Each row is a point on a tangle of strands that fork, close into loops and nearly touch. The rows are in no order.
In the rows, zero is written as 128.
Two points are linked if the straight distance between their rows is under 103. Some points are linked to none.
<272>: [ 94  83 138 148 106 148  96 149 115 108 117 162  99 137 130 123  93 114
 140  96 145 155]
<294>: [121 144 103 143 135 144 127 147  80 146 112  99 199  88  95  96 181 155
  86  98 136 129]
<319>: [130 166 122  90 152 145 121  83 150 131  56 104 117 135 134 135 133 171
 130 159 154 151]
<544>: [141 138 110  79 129 124 151 205 129 200 103 123 167 117 108  87 117 124
 123  60  88 150]
<455>: [120  84 137 150  83 122 112 135  66  84 196 180 121 113 110 136  61  99
 138 125 122  81]
<2068>: [159 157 156 129 138 168 137 132 167 148 124 113 151 158 118 153 160 172
  90 164 115  80]
<1405>: [155 133 129 144  79 152 129 120 136  94 183 196 140 164 157  84 135 126
 127 135 142  66]
<413>: [123 148 124  81 114 112 155 173 101 177 149 106 161 132 120 132 131 163
 118 119  61 138]
<799>: [ 99 146 128 137 215 140 126 129 178 129  64 110  66  95 126 127 109 126
 148 122 163 196]
<2370>: [135 137 157 124 145 162 112 160 138 145 106 110  56  93 116 142  87  96
 151 129 135 113]
<2495>: [147 170 144 101 202 157 145 151 147 180 137  56  78  84 128 152 130  95
 131 144 119 127]
<1702>: [136  96 146  96 131 157 153 188 139 177 134 119 127 146 132 152 108  91
 113  85 116 169]
<1094>: [ 92 118 107 196 169 115 127 118 151  79  96 112 131  80 120 123 171 140
 142 116 186 156]
<1980>: [126 125 128 144 102 174 138 131 107 115 112 141 145 137 121  83 155 145
  85 136 134 123]
<1217>: [114 142 122  44 131 150 104 142 114 181 101  76 151 141 137 168 140 136
 112 114 123 161]
<958>: [154 160 114 169 219 118 177 131 125 177  86 108 140  85  94  92 132 125
  73  95 133 162]
<968>: [169 144 122 144 106 130 152 117 162 132 164 176 188 180 163  90 162 163
 131 118 125 120]
<1757>: [117 114 125  77  92 133 137 209 104 165 116 143 126 111 105  78  99 109
 136  80  91 145]
<712>: [113 143 144 157 176 149 133 151 147 121  80 112  54  75 110 113 105 125
 145 134 147 137]
<1760>: [127  99 150 162 145 130 141 119 175 103 101 183  54 158 148 117  72 111
 147 135 140 141]
<1255>: [137 109 118 164 108  85 124 118 149  85 167 172 118 132 160  87 152  96
 184 126 160  95]
<1599>: [109 142  77 138 115 160 101 152 103 125 101 136 216  99 100  82 157 177
 107  66 154 156]
<2103>: [152 178 110 134 112 136 126 144 133 139 143 131 180 108 110  98 145 200
 152 120 115 102]
<780>: [120 103 148 112  89 172  53 160 101 111 131 137 102 109  80 163  64  96
 120 118 136  84]
<399>: [ 92 142 109 138 178 113 120  99 163 101  73 107  99  93 127 154 114 157
 172 126 171 191]
<1873>: [137  98 153 146  90 197 114 146 131 107 131 167 137 162 122 107 143 118
  81 127 156  93]
<1256>: [128 110 134 102  86 100  85 136  92 143 156 122 168 145 133 118 172 110
 163  97 132 142]
<2387>: [133 159  94 129  67 118 105  61 116  84 174 153 164 156 160 124 140 163
 134 156 117  92]
<416>: [131 161 136  98 139 124  90  98 131 134 100  81 129 120 130 141 182 135
 135 164 147  87]
<246>: [160 115 162 121 169 166 158 176 169 180 100 137 106 153 135 119 110  92
 114 100 130 169]
<2175>: [108 101 136 148 130 139 122  96 130  98  89 163  49 140 140 138  47 109
 119 148 118 135]
<1812>: [134 121 124 121  68 117 134 100  87 110 196 165 162 174 152 118 136 147
 108 152  92  94]
<691>: [117 127 140  68 132 119 107 146  93 171 183  81 135 169 141 215 137 116
  89 136  62 115]
<1585>: [153 169 153  86 141 105  84 139 149 168 155  89 123 143 135 190 141 142
 165 147  98  75]
<96>: [111 148  94 114 104 126  76  45 125  82  69 136  93 127 142 132  95 146
 138 175 143  99]
<1904>: [123 140 138 137 168 141 173 166  85 170 135  69 140  77 103 127 160 115
  80 125 104 138]
<1016>: [118 140 114 110 149 142 141  93 125 139  57 119 146 154 143 103 151 165
 103 136 145 196]
<2135>: [104 104 128 131  86 153 137 189  80 109 176 123 170  84  70 132 124 141
 103 106 120 123]
<1770>: [148 112 114 146 107  92 143  72 158  87 137 193  97 167 171 103  97 110
 149 158 129  98]
<1587>: [113 126 135 163 120 124 148 102 102  85 137 100 104  84 109 136 147 125
 109 175 134  89]
<1486>: [117 129 114 145  85 147 123 164 114 104 139 185 112 115 124  63  85 157
 168  99 126 137]
<522>: [115 104 132 100  86 162 179 168 102 143 143 135 159 143 106 125 123 151
  64 130  80 127]
<2239>: [137 165 121 171 175 100 163 127 163 110 125  89 127  57  98 135 156 153
 153 155 147 104]
<266>: [121  83 118  93  54 138  74 129  88 106 159 178 161 160 109 153  45 105
 113 106 104 110]
<595>: [107 124 116  94 168 161 130 192 104 184  73  91 122  98 119  96 131  86
  91  69 126 178]
<1357>: [120 141 121 180 208  89 133 149 142 139  89 119  98  72 124  73 141 104
 163  88 155 169]
<642>: [135 141 147 121 115 128 113 159 110 146 184 111 174 155 118 155 185 167
 103 138  90  78]
<1305>: [103 100 118 138  59 155  94 156  74  70 192 185 130 112  95  99  67 128
 124 110 131  99]
<910>: [122 102 133 156 159 128 152 149 123 150  93 142 138 136 136  84 143 112
 113  87 140 193]
<936>: [134 147 105 146  91 104 155  74 125  86 146 169 103 140 167  70 124 138
 145 170 116 106]
<2369>: [131 126 137 155 137 155 109 161 133 136  87 156 104 118 126  54 141 120
 136 106 147 126]
<1514>: [ 96  89 110  86  42 149  95 161  82 101 146 173 131 136 100 100  67 120
 115 103 102 127]
<1306>: [125 116 121 173 108 122 136  86 127  64 150 135 103  98 118 157 110 119
 114 181 135  57]
<803>: [ 96 115 125  44  79 147 117 150  96 154 138 103 161 167 110 173 125 140
  59 134  69 119]
<1096>: [105 125 113 113 105 117 162 127  81 136 112 134 118 121 130  85 109 146
 130 123  99 185]
<278>: [134 160 115 100 153 149 148 145 151 161  86 106 151 114 112 148  96 181
 143 108 125 183]
<1487>: [114 111 126  92 129 142 100 182  98 174 118  86 192 119 107 136 181 101
 104  73 141 156]
<169>: [148 163 145 126 128 125 140 122 140 133 165 119 141 161 130 159 157 192
 104 178  80  68]
<374>: [149 145 159  88 143 158 101 137 148 169 141  85 107 143 129 206 115 111
 118 145 110  90]
<2519>: [120 108 138 178 123 162 124 147 148  91 133 136 134 103 102 169 106 150
 146 109 167 130]
<1891>: [156 138 105 136 146  87 130  99 229 105 112 130 137 142 137 145 163 135
 168 153 171 114]
<1894>: [124 124 112 185 133 132 156 109 145  89 124 157 140 130 143  87 148 151
 134 120 154 150]
<2505>: [127 119 144  74 110 153 121 183 107 176  92 126  93 137 126  85 110  84
 119 105 105 146]
<1601>: [110 155 123  68 125  99 128 105  83 163 145  81 117 134 145 173 114 144
 132 152  76 147]
<1613>: [127 108 150 157 133 112 207 146 109 130 187 131 138 118 118 156 113 152
 123 137  99 138]
<734>: [119 143  99 152  83 133  65  92 135  60 153 135 150 107 125 137 145 143
 163 133 171  85]
<2371>: [ 92 112 130 192 146 153  85 144 179  88  91 155  88 110 124 114 118 144
 159 106 176 132]
<521>: [173 155 157 106 163 110 154 164 167 190 141 120 115 130 135 129 109 119
 176 114 100 146]
<202>: [139 117 125 159  78 160  94  95 132  64 168 179 139 146 134 133 114 115
 107 151 153  54]
<2179>: [111 151 107 111 137 132  97  63 155  93  53 112  96 128 137 133 139 153
 128 179 173 113]
<902>: [ 99 133  87 150 112  99 120  64 131  67 118 126 136 112 139 144 128 166
 167 138 157 155]
<688>: [119  90 124 133  83 131 111  82 106 101 112 178 107 183 163 101 108 109
 116 134 128 142]
<11>: [134  97 108 147 108  72 106  52 125  83 122 166 108 151 167 138  90  72
 133 163 119  84]
<1696>: [125 158 110 148 101 112 128 116  99 107 175 120 174  99 123 109 168 169
 154 131 122 110]
<173>: [152 123 128 122 107 132 137 194 121 164 166 145 201 129 103  99 149 146
 121  80 105 109]
<298>: [138 104 148 135 118 103 142  98 124 123 154 137 110 147 145 165 101 105
 135 148 110 109]
<2446>: [110 135 115 137 100 110  86  90  94  84 135 117 109  83 107 166  76 132
 162 149 128  95]
<15>: [115 114 145  86  87 106 103 188  69 152 200 103 166 117  97 132 159 111
 128 107  91 107]
<1368>: [152 138 119 112  65 156  86 141 144 124 147 179 165 170 140  90 126 149
 159  98 137 113]
<2498>: [166 126 168 105 123 159 103 167 163 167 140 123 119 149 121 176 112 110
 145 117 128  96]
<2422>: [117 130 121 162 133  99 195  88 134  93 139 140 112 114 129 129  99 163
 149 157 119 168]
<1934>: [150 160 148  93 151 100 143 105 135 167 129  98 121 162 150 125 168 137
 124 163  93 122]
<126>: [ 91  62 123 101  66 143 147 168  79 114 149 170 144 152 117 103 102 108
  91  96 113 157]
<582>: [ 96  84 118 182 139 116 106  97 186  68  97 176  71 159 165 100 138 101
 123 144 174 122]
<533>: [172 155 145 117 135 102 151 140 166 165 150 140 146 157 136 122 125 162
 174 123  99 125]
<314>: [119  99 145 136 169 126 150 115 167 127 106 134  88 157 152 155 106  93
 136 112 147 208]
<759>: [ 85 107  95 168 131  94 107  77 147  59 110 113 108  95 125 178 125 133
 157 142 175 137]
<2491>: [166 155 146 110 188  78 163 106 170 173 131 108 145 172 153 118 191 120
 123 145 107 153]
<1141>: [148 132 152 122 167 108 159 144 153 154 151 111  75 105 141 155  87  90
 183 118 118 162]
<122>: [128 122 132 172 175 109 155 140 150 130 111 128 125 104 125 120 130 122
 159  95 152 186]
<567>: [158 111 149 106 101 128 158 164 139 164 157 165 148 174 136 121 111 136
 142 110 102 128]
<1262>: [111  83 117 118  75 147 169 170  92 119 171 165 188 150 116 104 130 142
  87  97 106 143]
<217>: [116 171 124  75 165  84 143  95 111 167 136  73 136 142 151 163 157 166
 136 157  90 159]
<1321>: [127 127 128 133  92 104  84 106  95  98 136 149  84 102 123 122  75 106
 173 140 116  84]
<1377>: [112 122 131  76 108 158 126 188 127 161 155  94 168 125  93 200 111 147
 103 102 100 134]
<1419>: [147 137 122 155 104 131 100 107 174  86 139 141 128 121 126 149 126 142
 166 143 159  74]
<1835>: [126 170 127 121 208 155 158 145 132 164 116  56 105  56 111 164 118 129
 128 130 137 156]
<87>: [134 128 137  84 121 136 126 149 145 168 155  99 146 150 128 222  93 142
 139 107 100 152]
<1130>: [144 110 127 150 120 159 127 205 139 147 129 155 184 113  94 106 126 140
 128  61 142 133]
<678>: [ 96 111 131 108 124 204 105 171 123 136  80 101 124 112  95 170 113 133
  84 107 154 154]
<306>: [129 110 145 182 149 154 180 141 103 125 112 139 130 116 121  68 162 118
  68 135 135 129]
<2420>: [ 99  79 133 154 149  93 149  93 129 106 128 129  89 139 157 165 104  82
 145 119 146 195]
<1400>: [128 183 136  77 180 100 105 111 133 158 149  55 104 132 147 206 157 147
 130 174  97  86]
<2079>: [111  95 102 189 120 107 123 111 171  55 145 183 105 138 172  76 169  90
 139 138 182  97]
<1351>: [165 121 131 182 179  89 162 123 187 127 124 143 156 136 141  81 198  95
 123 119 165 123]
<1822>: [134 166 128 113 198 141 152 124 172 154  72 115  97 112 120 127  92 150
 146 122 139 201]
<708>: [131 118 137 169 108 129 164 176  86 112 205 138 173  87  99 107 150 144
 127 114 124 100]
<2247>: [127 146 125 127 140 151  99 149 120 149  75 115 136 105 114  88 152 136
 136 103 152 139]
<553>: [154 122 165 108  99 148  74 156 124 141 156 134 107 124 101 168  84  97
 143 131 120  58]
<725>: [164 173 121 125 152 110 164 127 133 171 104 132 149 131 126  63 142 163
 125 130  97 141]
<2140>: [139 152 123  88  84 181  74 114 137 130  94 131 156 159 120 127 139 174
 119 140 144  99]
<1467>: [117 107 142  95 114 164 107 116 113 142  88 115  95 155 136 154 103  97
  92 135 128 148]
<170>: [131 149 117 146 184 127 146 147  85 180 110  71 185  85 100 121 186 129
  65  96 132 133]
<1454>: [133 132 150  81  94 112  71 164  86 167 160  99 153 134 116 119 177  99
 146 113 113 104]
<2182>: [151 152 142 139 177  80 164 133 113 171 128  97 125 103 133  75 182  95
 134 131 116 134]
<479>: [125 101 146  67  86 141 108 170  92 164 135 126  96 137 122 134  86  70
 118 113  95 121]
<1617>: [128 107 160 146 143 162 180 171  96 145 118 128  96 111 116  92 128  97
  80 132 116 133]
<1407>: [159 152 146 115 123 190 111 144 164 150  87 123 147 146 111 128 143 165
 106 135 141  97]
<79>: [104 129 104  67  79 142 114 168  87 146 118 117 189 124 100  89 154 149
 101  96 105 139]
<627>: [130 157 107 142 180 104 147 107 135 144 103  85 191 100 120 146 171 170
 133 112 151 172]
<1936>: [140 153 114 149 174  86 165 107 195 106 109  98 104  91 113 132 170 129
 132 192 154  98]
<1188>: [140  77 156 107 106 137 150 163 123 156 135 164 116 177 147 127  98  87
 126 100 122 156]
<441>: [117 136 144 112 117 147 123 153  99 140 151  91 110  89  95 181  97 127
 130 134 110 110]
<2336>: [152 126 126 192 155 131 195 179 120 142 152 150 168  89  99  98 117 156
 122  87 127 132]
<2085>: [ 98 109 126 131 130 156 134 101 130 119  60 147  96 169 147 100 117 141
  97 136 137 193]
<2339>: [127 105 149 152 157 132 189 141 137 135 157 107 131 114 124 194 106 125
 127 118 130 179]
<2196>: [117 114 140 128 136 133 130  92 127 120 111 100 100 132 136 175 122 105
 112 151 138 139]
<1923>: [153 122 136 143 197 141 152 167 153 185  84 132 132 133 126  95 129  95
 103  72 137 187]
<1406>: [160 185 134 104 229 130 166 158 141 209 142  64 114  99 130 129 151 107
 106 126  92 139]
<909>: [163 134 128 136 102 152 123 130 166 130 116 179 149 176 152  79 137 149
 143 112 142 127]
<995>: [112 112 130 147 138 162 147 152 133 125 127  98 152 104 103 197 112 147
 128  98 150 178]
<525>: [167 137 157 135 180 121 191 122 175 164 116 138 134 163 136 112 147 123
 106 135 113 166]
<74>: [119 123 101 141  66 143  53  96 125  66 156 173 154 152 148 115 132 123
 151 107 169 111]
<1720>: [154 153 142 133 174 136 150 120 205 132  95 128  91 125 118 155  90 143
 168 137 142 161]
<674>: [123 107  99 140  90  80  78  60 124  74 127 148 110 140 163 112 149  67
 130 165 146  72]
<1779>: [124 118 151  85  98 152 150 148  99 159 150 117 127 164 117 160 112 136
  60 160  66  97]
<1271>: [ 94 115  90 127  64 143  82  79  80  72 130 163 142 134 128 136  73 154
 124 129 124 139]
<1856>: [100 113 122  38  76 139 105 197 115 154 162 104 153 123  88 180  87 114
 118  88  77 125]
<17>: [129 170 129 109 157 136 136 160 123 168 135  74 166  91 100 169 138 186
 132 125 111 125]
<471>: [118 146 122 117 131  89 127  77 111 111  90 108  54 110 143  98 128 100
 142 183 125 112]
<1098>: [131 114 125 131 101  87 124 142  91 136 156 144 142 121 145  74 149 109
 183  95 124 151]
<324>: [132 143 111 187 210 101 147 133 116 154  72 126 116  83 111  51 150 111
 104  88 145 162]
<373>: [154 181 116 132 234 110 182 136 123 199 119  74 141  80 111 122 140 123
  90 107 109 168]
<375>: [171 115 163 139 160 116 186 129 176 144 131 169 105 169 146  99 122 106
 139 137 127 140]
<2150>: [133  82 159 160  99 163  92 131 128  88 144 175 102 147 123 127 110  87
 111 135 161  62]
<751>: [150  91 161 147 155 102 164 124 177 118 138 174  70 161 152 142  84  79
 160 132 142 126]
<2119>: [107 132 134 162 148 130 164 124  85 116 127  79 136  76 105 134 174 135
  97 150 135 130]
<437>: [134 102 136 127  76 134 135 147 100 116 162 201 105 148 137  81  78 122
 152 118 115 106]
<1015>: [151 132 139 154 124 117 151 175 111 144 204 137 194 131 116 120 172 162
 124 112 101  91]
<2455>: [122 129 149 123 142 168 171 173 102 156 135  88 100  88 103 145 110 111
  91 135 102 133]
<1836>: [137 169 117 166 198  97 175 109 146 131 125  77 167  81 106 142 184 166
 112 146 135 128]
<519>: [134 104 143 159 109 146 122  91 114  83 133 157  98 128 119 169  57 106
  95 169 118  64]
<1063>: [ 93 114 131 143 158 133 119 105 127 116  66 122  79 132 145  93 145 114
 120 135 154 179]
<1304>: [111 138 110  45  72 126 120 164  95 160 144 115 170 153 109 127 133 169
 103 124  59 122]
<2262>: [131 151 122 125  82 150 115 122  97 114 126 143 124 126 127  66 140 147
 125 148 120 102]
<2479>: [151 122 138 149 137 118 134 112 147 132 125 126 166 156 146 101 205 116
 118 128 149 123]
<1382>: [141 111 142 122 107 109 129  87 122 127 132 128 131 175 160 113 177  99
 110 154 129 115]
<1392>: [ 97 102 121 194 172  84 141 133 161  81 120 119  81  74 124 127 144 102
 167 128 173 144]
<208>: [153 134 140 154 145 114 167 103 176 106 121 131 100 132 136 108 162 119
 117 182 141  85]
<2044>: [115 131 134 124 168 137 107 120 134 137  73  93 122 119 139 126 169 111
 131 118 171 164]
<1197>: [ 89 119 129  87 133 184  78 143 112 142  54 103 101 129 124 137 119 120
 104 112 155 164]
<2379>: [105 100 116 175 162 122 140 122 110 123  95 118 169 123 133 101 181 123
 106  87 165 200]
<918>: [128 117 122 181 132 129 103 130 199  74 113 154  90 108 124 130 129 121
 165 137 182  86]
<1450>: [146 185 112 109 214  87 150 101 158 166  83  94 149 100 122 117 150 155
 151 123 142 177]
<998>: [103 141 130  90 125 131  80 100  94 126 106  75 134 101 119 173 147 135
 141 140 155 123]
<1537>: [134  86 161 115  98 169 120 155 113 144 136 130 148 166 121 137 153  98
  80 126 130 111]
<2485>: [142  78 130 143  89 125  82  88 125  93 154 185 158 174 147 173  80  93
 132 119 136  96]
<727>: [139 138 123 105 121 115 128  67 159 130 116 121 163 185 152 169 143 170
 130 146 128 157]
<2003>: [146 150 144 150 152 171 182 157 144 143  95 136  98 101  98 104  91 161
 110 143 112 132]
<767>: [133 128 135 140 152  78 149 107 136 127 130  98 113 113 140 125 169  99
 155 146 140 140]
<1488>: [135 171 118 128 192  72 182 109 134 156 123  97 132  92 126 116 136 146
 161 131 111 190]
<1832>: [123 137 106  91  83 105  96  76 103 125 107 144 119 153 147 130  80 145
 169 136 110 145]
<952>: [100 134 111 128 139 102 104  94 119 104 120  74 162  95 124 178 173 147
 165 126 175 149]
<380>: [150 126 139 139 108  67 137 122 122 127 181 149 135 135 155  93 158 109
 189 127 121 104]
<1634>: [130  78 133 135  79 135 114 125 127 108 168 166 167 168 131 171  99 130
 138  97 143 137]
<1826>: [138 111 129 129 111 130 141 120 152 135 138 139 173 165 136 169 121 160
 147 105 134 174]
<580>: [110 136 125 122  83 141 105 125  79 102 159 114 130  85  84 162  86 157
 134 145 111  97]
<2419>: [148 130 135 159 121 120 188 103 136 103 148 166 105 141 151  64 143 130
 119 174 121  98]
<357>: [103 149  85 151  96 169 103 131 117  94 115 154 169 114 125  84 134 186
 137  96 154 157]
<1122>: [127 175 125  75 185 112 123  87 141 155 134  53  80 101 148 197 114 120
 146 172 116 121]
<926>: [127 130 134  89  76 137  77 133  95 134 171 118 168 160 110 157 146 148
 104 143  99  80]
<317>: [130  85 150 155  95 111 149 141  84  98 227 174 141 133 126 130 115 105
 143 130 133  69]
<869>: [137 145 154 109 147  92 132 146  85 177 152  78 119 110 137 108 187  90
 134 136  99 112]
<1619>: [155 137 117 128  76 156 124 179 124 127 183 185 194 147 130  67 143 148
 131  94 125 101]
<809>: [143 177 103 130 142 141 134 128 148 135  98 120 163  97 106 119 119 211
 165 116 140 142]
<933>: [123 156 112  97 168  89 116  68 161 120  92  88  68 107 141 175 105 104
 158 176 142 129]
<858>: [122 116 130 125 133 181 126 193 139 149  96 112 162 108  89 152 123 139
 106  78 143 152]
<151>: [146 128 153 129 137 139  86 129 178 131  90 134  73 136 132 146 103 100
 170 129 156 105]
<844>: [127 135  97 130 155  78 109  90 217  92  79 136  78 127 138 134 126 119
 176 160 173 133]
<741>: [114 127 126 144 121 107 110 109 120 100 107 140  66 107 135  99 108 115
 171 141 132 124]
<384>: [123  78 148 120  96 133 128 132 102 133 117 172 104 181 159  79 125  85
 113 119 128 147]
<1139>: [121  95 140 109  98  97  80 117  72 129 160 125 114 119 132 168  85  62
 151 112 111 122]
<596>: [136  98 145 158 131  78 188 107 129 112 203 143 140 145 145 176 122 132
 145 147 113 113]
<1286>: [ 90  69 117 180 123  81 135  90 120  67 147 155 102 130 158 132 128  90
 151 126 161 155]
<954>: [145 156 116 160 118 160 116 171 128 125 115 168 129  97 112  40 124 154
 153  97 136 104]
<1186>: [ 94  85 143 142 100 173  89 144  87  96 117 150  79 112  99 150  57  96
  92 131 128 108]
<1037>: [139 168 128  96 100 123  94 101 105 131 120 113 118 131 132  92 165 144
 136 173 115  69]
<2019>: [121 125 109 169 135 101 117 111 152  89 139 101 166  94 123 150 187 137
 164 119 179 127]
<2475>: [115  97 102 169 123  67 130  85 157  64 141 139 100 110 142 162 118 100
 162 153 156 110]
<1244>: [ 97 106 122 144  72 160 109 140  81  82 169 128 157 101  85 154 109 152
 108 124 139 122]
<1192>: [119  86 110 160  86 121  67  83 135  66 148 195 134 171 167 132 108  94
 145 110 161 104]
<1086>: [140 121 111 141  94  81 127  69 133  91 160 139 131 155 166 109 184  98
 126 175 135  74]
<1689>: [136 121 121 104  71 176  71 102 134 111 100 164 134 181 131 136  90 144
 113 132 133 109]
<2403>: [127 100 132 195 126 133 183 131 141  81 168 172 129 121 135 118 122 137
 139 126 157 117]
<2106>: [ 82  85 112 144  90 151  67  95  74  79 106 165 105 131 120 146  46 113
 100 131 118 128]
<378>: [122 144  83 161  79 135 102  60 150  44 147 166 131 140 164 116 145 122
 108 169 162  68]
<2155>: [158 150 146  94 117 151  86 108 167 142  78 131  93 157 134 137 103 135
 149 150 136  98]
<1111>: [135 155 106 111 109 114 154 141  92 155 116 138 158 120 127  59 133 165
 138 111  95 156]
<2037>: [ 94  91 135 159 128 153  71 100 161  94  70 162  68 167 153 118 111 109
 117 134 164 127]
<44>: [124 123 109 136 159  90 138  69 186  87  96 113  63 113 131 179  96  94
 124 191 144 108]
<531>: [124 140 154 104 135 109 114 134  85 156 169  69 114 115 127 164 170 106
 119 152  97  93]
<166>: [ 82 106 132 189 146 160  80 153 156 109  88 177  96 136 146  55 134 140
 136  93 160 144]
<763>: [150 135 115 123 128  83 129  66 203 107 128 132 141 169 149 182 128 150
 163 158 141 126]
<613>: [124 133 141 131 140  85 123 110 124 126 163  73 113 102 131 180 166 101
 146 155 129  98]
<983>: [124  91 132  93  84 113  92 131  69 130 163 150 135 133 117 174  37  82
 121 121  79 107]
<1110>: [132 140 138 128 179  93 153 117 161 133 102 124  51 110 139 105 105  90
 173 142 131 175]
<1178>: [141 167 143 113 150 120 167 182 112 174 162 104 142 131 114 136 145 182
 102 143  49 100]
<934>: [145  79 161 116  85 147 119 125 101 129 172 168 144 190 137 139 125  93
  82 142 114  77]
<1589>: [155 140 113 171 212  80 170  98 182 134  93 126 152 122 123  90 190 113
 108 122 160 166]
<1002>: [121 161 138  45 151 144 109 158  96 191 143  63 115 152 143 171 159 130
  85 149  69 110]
<27>: [139 132 123 152 146 100 166  90 187  95 118 146  87 126 129 153  81 149
 164 160 135 149]
<1308>: [141 159 128  87 200 128 119 164 114 211 129  50 168 111 138 147 190 106
 103  96 119 145]
<2312>: [141 166 145  87 164 120 156 153 140 180 160  98 125 172 139 186 130 174
 104 150  51 126]
<2010>: [133 144 124  79 170 149 163 169 115 203 102  84 131 122 131 111 138 101
  88 105  97 172]
<948>: [129 149  95 171 167 101 150  90 175 100  88 144 146 120 141  71 170 152
 137 127 162 160]
<2183>: [129 151 111  93 117  68 115  56 109 128 106 117  87 135 153 125 107 118
 165 170 102 125]
<618>: [134 166 132  49 164 152 141 151 127 206 115  72 118 143 141 145 132 130
  99 139  85 149]
<1851>: [107 106 119 103  75 102 143 118  66 132 156 132 134 139 131 137  94 132
 129 130  85 154]
<1743>: [ 96 103 130 137 148 126  91  78 152 102  64 140  52 150 154 149  84  93
 122 146 143 151]
<2028>: [124 131 127  67 120 101 108 118  86 170 173  96 117 150 151 207  75 103
 118 138  50 122]
<335>: [176 153 132 140 182 113 196 137 153 182 103 150 147 143 121  75 119 142
 101 111 100 173]
<1076>: [135 122 124 205 141 127 186 147 120  97 179 142 170  81 114 104 155 151
 127 118 148 114]
<2030>: [124 170  88 154  73 163 117  77 140  62 154 170 155 145 165  94 155 156
 114 146 153 106]
<2408>: [118 122 125  84  61 156  77 148  85 126 151 127 175 152 102 102 163 134
  93 128 121 103]
<2512>: [156 127 142 178 154 156 183 175 158 132 119 179 124 111 113  83  89 155
 134 108 131 131]
<633>: [100 146  84 135  75 146 103  89 110  79 129 153 147 128 138 114 112 182
 152 123 143 153]
<271>: [126 176  85 153 109 114 110  97 131  89 146 127 177 100 147  81 198 161
 159 130 158 108]
<490>: [121 145 136  68 151 143  83 158 102 186 121  57 165 117 130 156 188 110
 118 106 140 136]
<1541>: [134 161 143  89 151 182 112 116 150 147  69  92  85 125 121 162 101 143
 117 159 144 122]
<2075>: [117 115  94 116 148 130 158 188 113 181  79 127 167 109 106  86 120 114
  81  44 113 184]
<1440>: [119  74 142 169 106 109  92 113 107  68 169 166 107 131 142 123 134  57
 134 132 165  67]
<19>: [141 130 151 102 145 134 158 137 151 168 157 104 148 178 141 202 128 149
 103 134  91 152]

A fork is a point with three links, a tip a point with one. Leave the first point through the second and follow the links. Name the first fork or tip that comes.
<1392> / <1094> => <1980>
<910> / <122> => <1835>
<44> / <933> => <633>
<1271> / <2106> => <44>
<2175> / <1743> => <15>
<995> / <2339> => <858>
<2239> / <1936> => <1076>
<525> / <2491> => <618>
<1835> / <2495> => <910>
<2371> / <918> => <844>

A piece is all that can be reached along the links. How many separate loops has the piece of each point below (a circle has one, a figure eight two, a Y none), and how many tips (points with one link)?
<1923> => loops 0, tips 4
<2037> => loops 0, tips 5
<416> => loops 1, tips 17
<869> => loops 1, tips 0
<1419> => loops 0, tips 6

Name the points in between on the shortest way along the links from the first point to the second, in order.
<1321> / <759> => <2446> <580> <441> <2455> <1904> <170> <294> <1599> <357> <633> <902>
<1851> / <490> => <1096> <1111> <725> <335> <525> <2491> <1934> <217> <1601> <2028> <691> <1002> <618> <1217>
<910> / <1110> => <1923> <246> <1702> <1188> <567> <533> <521> <1141>
<1720> / <1826> => <1822> <799> <712> <2370> <151> <2155> <1541> <319> <1016> <2085> <1063> <2044> <2247> <2369> <166> <2371> <918> <1419> <734> <74> <1192> <2485> <1634>
